A landscape with many peaks, sampled at points; each row gives a point and its height.
A climber steps from a point to the highest of its 2 nearest points, and stops where none of them is higher. Distance is the straight distance between rows; heights are no part of it.
q_448: [135 130 101  88 154 150 115 155 114 129  73 128 137  68 154 125  78 186
  74 115 119  99]  height 3.71
q_866: [150 153 175  44 165 156 147 132 111  98  87 182 112  55 143 115  64 130
 120 104 153  91]  height 3.60
q_297: [160 189  91 199  61 141 104 130 113 151 140 111 157 130 165 144 110 156
  73 106 122 160]  height 1.39
q_427: [105  74  97 102 156 133 130 118 136  93 135  96 115 131  54 114 168  97
 140 169 108 112]  height 5.42
q_351: [137  90 138  89 138 173 119 121  99 103  83 151 119  72  68 106 100 124
 104 128 110 110]  height 5.29
q_314: [150  96 158 123 122 133 142  77 123 143 149 168  91 164  93 115 101 125
 146 137 144  99]  height 5.79
q_63: [114 140  97 111 130 132 116 156 130 138 145  41 130 151 134 158 162  82
 126 120 158 163]  height 4.95
q_265: [ 84  97 106 123 132 143 123 112 128 143 169 118 109 159  62 166 135  91
 146  99  94 150]  height 3.01
q_984: [ 77  85 131  79 153 146 129 141 137 104  94 141 145 103 106 103 135 101
 150 133  81 158]  height 3.00
q_920: [143  70 124  89 134 139 137 117 115  98 102 120 123 118  82  89 137 123
 111 163 130  99]  height 4.83
q_886: [150  97 112 179  95 161 144 127 101 113 145 138 108  98  26 107 150 116
 100 153 111  89]  height 3.29
q_21: [ 65 123 146 170 121 144 162 139 135 149 172 174 138 136  99 122 142 106
 165 105  86 124]  height 3.27
q_519: [145 117 176 109 139 140 146 109 121 149 117 174 103 128 141 129 111 115
 160 122 160 100]  height 6.62
q_386: [174 137 112 175 130  90 140 105 154 102 140 112 139 163 163 106 188 155
 112 201 144  88]  height 2.62
q_252: [108 140 110 203 113 120 141  86 157 127 186 157 139 181 129 129 165 116
 123 140 102 136]  height 4.59
q_321: [ 87 126 142 154 147 106 156 138 150 131 185 130 141 187 149 130 159 121
 158 140 141 141]  height 3.67
q_896: [167 110 125  63 145  88  99 130 137 116  81  99 106 138 137 154  89 125
 138 120 159 141]  height 6.75
q_527: [133 122  94 151 147 111 117 113 162 116 149  71 138 201 130 128 172 124
 117 178 165 122]  height 1.98
q_944: [101  63 114 128 126 131 112  96 174 116 120 153 141 176 135 115 114 125
 136 140 103 170]  height 4.98
q_130: [128 189 152 195 105 114 141 128 136 136 163 196 154 117 189 125 136 137
 139  92 108 140]  height 2.89
q_57: [129 126  95  65 149 134  94 174 124 123  63  62 144  88 128 149 137 138
 117 134 115 156]  height 2.91
q_97: [107 107 189 103 165 111 194 127 104 120 157 142 119 116 115  95 154 106
 165 151 147 101]  height 4.42
q_542: [124 137 134 105 121 129 121 145 111 150 143 112 122 116 136 161 136 100
 158  74 135 155]  height 5.48
q_310: [112 100 113  94 135 122  89 121 111 146 129 100 111 109  74 187 113  83
 147 102 100 170]  height 3.50
q_557: [ 69  91 124  75 159 115 112 146 153 117 122 108 138 127 113 146 148  75
 167 124 116 174]  height 3.48
q_752: [130 146 150 123 146 131 143 141 102 160 204 124  84 143 118 175 142  98
 166  95 136  96]  height 8.46
q_620: [124 128  78 209 101 150 116 102 151 121 143 133 143 141  99 141 163 125
  99 147  87 141]  height 4.08
q_980: [ 92 119 121 143 155 134 139 118 134 134 194 136 105 164  97 146 157 103
 156 144 116 122]  height 3.31
q_605: [163 119 109 125 134  97 128 119 154 115 103 104 117 168 153  90 153 168
 126 182 167  96]  height 2.41
q_424: [150 125  99  38 156 122 100 167 110 107  55  94 124  68 141 140  96 164
  91 121 122 121]  height 3.28
q_234: [115 128 191 173 114 110 151  75 143 161 156 212 114 178 145 131  98 151
 154 123 138 116]  height 5.51
q_987: [201 150 128 125 125 113 107 124 135 137 102 146 109 144 189 117  76 209
  96 127 168 101]  height 0.68
q_674: [174 131 110 203  82 134 135 110 104 111 150 146 112 117  79 106 157 140
  99 173 114  83]  height 3.04
q_687: [147  94 103 140 135  96 110  73 168 127 129 108 119 211 131 121 130 160
 126 173 158 126]  height 2.19
q_530: [100 100 122 140 140 125 119 106 175 102 125 169 167 145 182  90 127 136
 129 142 114 149]  height 5.60
q_286: [146 151 121 128 135 151 120 128 109 121 101 161 133  68 161  93  74 196
  55 132 122  75]  height 4.27
q_505: [112  94 102  71 152 107  84 132 121 120  60  95 145  96 113 170  84  99
 124 110  82 200]  height 4.99
q_636: [ 92  88 140  99 171 147 160 133 106  96 168 110 107 108  51 136 178  78
 141 148 113 103]  height 6.15
q_150: [146 190 103 183 101 165 135 157 102 176 148 104 139 121 138 159 154  91
 108  90 117 159]  height 6.68
q_160: [149 173  95 187 104 109 127 128 159 128 156  64 146 178 151 127 179 125
 102 153 156 134]  height 1.79
q_433: [126 119 132 161 135 155 160 112 124  87 134 162 161  80 114  61 156 122
 110 158 117 118]  height 3.61
q_670: [118  92 119  62 157 132 109 156 122  94  75 108 125  80 107 122 133  96
 130 134 115 131]  height 2.63
q_408: [119 127 149 102 159 135 152 131  88 128 177 120  76 116  79 139 159  73
 168 128 128  91]  height 7.09
q_139: [125 138 107 115 110 101 100 148 169 107 100  40 153 168 154 126 159 145
 101 155 161 151]  height 6.88
q_319: [138 118  93 143  94 100  85 106 173 118 113  92 162 180 170 115 101 193
  78 147 132 172]  height 3.68
q_888: [133 172 101 193 122 150 139 154 128 139 147 141 130 120 146 129 184  97
 118 112 110 134]  height 8.01
q_220: [124 116 176  68 140 113 133 121 107 119 102 166  80  86  93 148  72  85
 152  91 122 135]  height 4.63
q_435: [113 154 145 124 124 143 140 157 110 143 130 147 122  85 152 126 132 102
 161  90 131 105]  height 4.68
q_461: [116 109 162 111 160 143 177 133 129  89 123 140 137  97 138  64 170 105
 144 153 142 108]  height 4.05
q_517: [149 121 114 115 108 159 114 147  94 131  89 115 111  77  91 122 139 128
 125 124 113  94]  height 6.16
q_405: [ 84 133 171  71 153 122 132 163 137 131 112 159 149 107 171 125  97 131
 153  80 130 162]  height 2.61
q_298: [149 158  85 112 134 149 122 179  94 137  97  47 113  85 103 164 186 115
 126 124 133 111]  height 6.06
q_550: [100 130 108 153 130 146 129 135 141 126 131 142 151 120 162 115 148 120
 132 125 113 152]  height 6.54
q_201: [135  83 204 117 144 132 182  64 113 112 160 173 105 144  41 120  93 114
 152 134 140  95]  height 5.21
q_850: [106 160 186 104 138  83 140 138  90 177 196 125  96 155 126 185  97 102
 184  82 145 112]  height 7.08
q_903: [144 125 122  68 129 105  83 144 112 136  88  88 124  95 139 164  80 100
 132  81 129 170]  height 5.81
q_755: [ 90 141 205  96 110 129 130 134 108 143 132 199 102  95  90 164  57 100
 161  87 130 106]  height 5.33
q_645: [173 159 145 139 139 111 138  97 130 109 107 176 159 119 208  91 107 179
  88 143 135  95]  height 5.39
q_784: [147 151 141 170  93 101 123  97 148 132 163 144 161 183 196 124 111 146
 130 122 150 163]  height 6.94
q_353: [163 164 125 159 118 116 122 116 145 132 129 139 160 150 217  92 135 162
 111 145 151 121]  height 6.10
q_128: [107 101  96 189 116 164 142 113 121 108 134 133 138 121  48 114 177 109
 110 166  83 118]  height 3.63
q_119: [ 99 108 112 147 101 173 101 122 131 149 118 157 151 128 120 146  94 135
 126  78  92 182]  height 2.44
q_152: [118 111  93 107  83 117  86 115 151 131 110  62 146 177 148 141  92 159
  91 134 155 200]  height 4.00
q_401: [149 154  83 125 120 130 112 161 121 140 114  50  96 122  77 156 185 146
 105 162 137  92]  height 5.45
q_362: [109  94 108 105 123 126  95 111 146 134 113 108 142 166 139 134 104 120
 124 115 135 180]  height 4.45
q_239: [123 106 110 164 124 136 123 110 142  95 106 159 157 105 126  86 137 165
  87 171  87 127]  height 3.22
q_3: [110 119 160 148 117 101 142  97 155 154 168 164 143 191 165 116  93 145
 166 108 152 160]  height 6.19
q_567: [100 162 178 146 134 126 182 173 125 137 148 170 136  92 163  91 155 108
 173 119 134  96]  height 4.06
q_839: [151 115  89 164 112 113 100  91 169 101 112 140 143 161 155  95 118 178
  96 156 109 129]  height 3.37
q_633: [ 84 105 154  96 176  91 163 137 129 130 163 128 121 164 142 114 164 104
 177 147 142 123]  height 4.04
q_445: [138  91 213 133 162 127 197  86 102 108 146 164 124 124  79  92 131 113
 147 151 175  87]  height 4.80
q_865: [108 113  96  84 119 102  89 122 139 130 129  31 126 161 104 181 124  97
 121 136 140 170]  height 4.41
q_824: [113 138 156  78 164 150 122 137 124 120  98 167 129  85 176 118  79 142
 122  95 142 116]  height 3.10
q_6: [ 65 129 121 173 101 151 129 142 129 163 159 147 153 134 113 141 120 113
 153  84  91 187]  height 2.84
q_195: [ 85 106 145  99 131 145 109 131 124 137 103 159 140 107 127 151  74 121
 150  72  96 163]  height 2.14
q_622: [108  88 102  66 159  93 102 119 145 110 116  80 114 143  91 172 111  81
 142 127 111 171]  height 3.97
q_975: [151 119 167  53 162 106 146 106 141 112  88 147  96 136 145 129  87 113
 158 118 158 127]  height 7.91
q_559: [153 191  88 198  77 110 111 155 142 131 138  81 158 142 156 142 166 154
  74 147 125 151]  height 1.61
q_506: [164 135 116 143 121 113 134 112 127 100 114 171 141 102 159  78 102 220
  56 161 112  91]  height 4.81
q_409: [164 153 113 118 134 153 135 171  97 117 109 100 100  75 109 112 180 115
 138 151 135  79]  height 7.07
q_494: [109 123 160 190 123 106 165  79 140 142 182 190 128 179 130 104 138 132
 151 156 116 111]  height 5.03
q_169: [168 181 108 171  78 162 100 137  92 174 134 138 136 101 172 149  98 163
 107  78 134 123]  height 1.14
q_621: [136 165 106 157 100 156 134 153 114 166 172  52 119 152 123 174 158  90
  93 103 153 160]  height 5.67
q_631: [ 72 149 174 175 128 111 186 157 115 144 170 189 144 134 140 108 131 117
 179 127 102  92]  height 3.66
q_81: [139 193 100 164 112 188 109 177  89 169 100 106 140  74 160 155 137 124
 112  99 112 151]  height 8.63
q_325: [116 120  82 118 137 131 110 155 171 107  81  62 159 128 158 117 149 176
  91 162 128 153]  height 7.88
q_712: [ 92 174 157 195 112 108 164 156 122 166 189 165 144 152 161 128 124 123
 167 100 132 126]  height 3.30
q_356: [139 112 203  65 153 135 159 122 116 100 107 176 117  70 101 103  97 102
 145 121 145 107]  height 4.09
q_684: [175 124 101 112 106 106 118 148 133 129  98  87  88 125  86 133 151 182
 115 168 144  98]  height 6.09
q_177: [129 100  86 127 118 113 102 142 150 112  98  89 132 133 105 119 166 177
 105 173 128 125]  height 6.81
q_769: [191 123 128  86 135 110 121 105 143 133  72 121 117 186 176 116  90 182
 126 138 182 126]  height 0.52
q_36: [190 176 140 143 112 153  95 140 118 148 108 159 111 103 185 131  68 172
 115  96 150  96]  height 0.88
q_61: [187 164  99 205  93 104 131 110 138 115 143 137 125 153 122 112 175 157
 105 179 126  75]  height 2.82
q_898: [133 156 117 116 112 165  99 156  84 166 114  95 135  84 133 178 117 110
 133  65 113 158]  height 6.58
q_720: [132 146 186 114 122 107 132 125 109 166 158 168  87 125  95 171  85 104
 179  74 135 109]  height 6.13

For each start below, name the point where the climber stops.
q_987 -> q_784
q_21 -> q_81
q_61 -> q_784
q_57 -> q_784
q_839 -> q_888
q_712 -> q_81
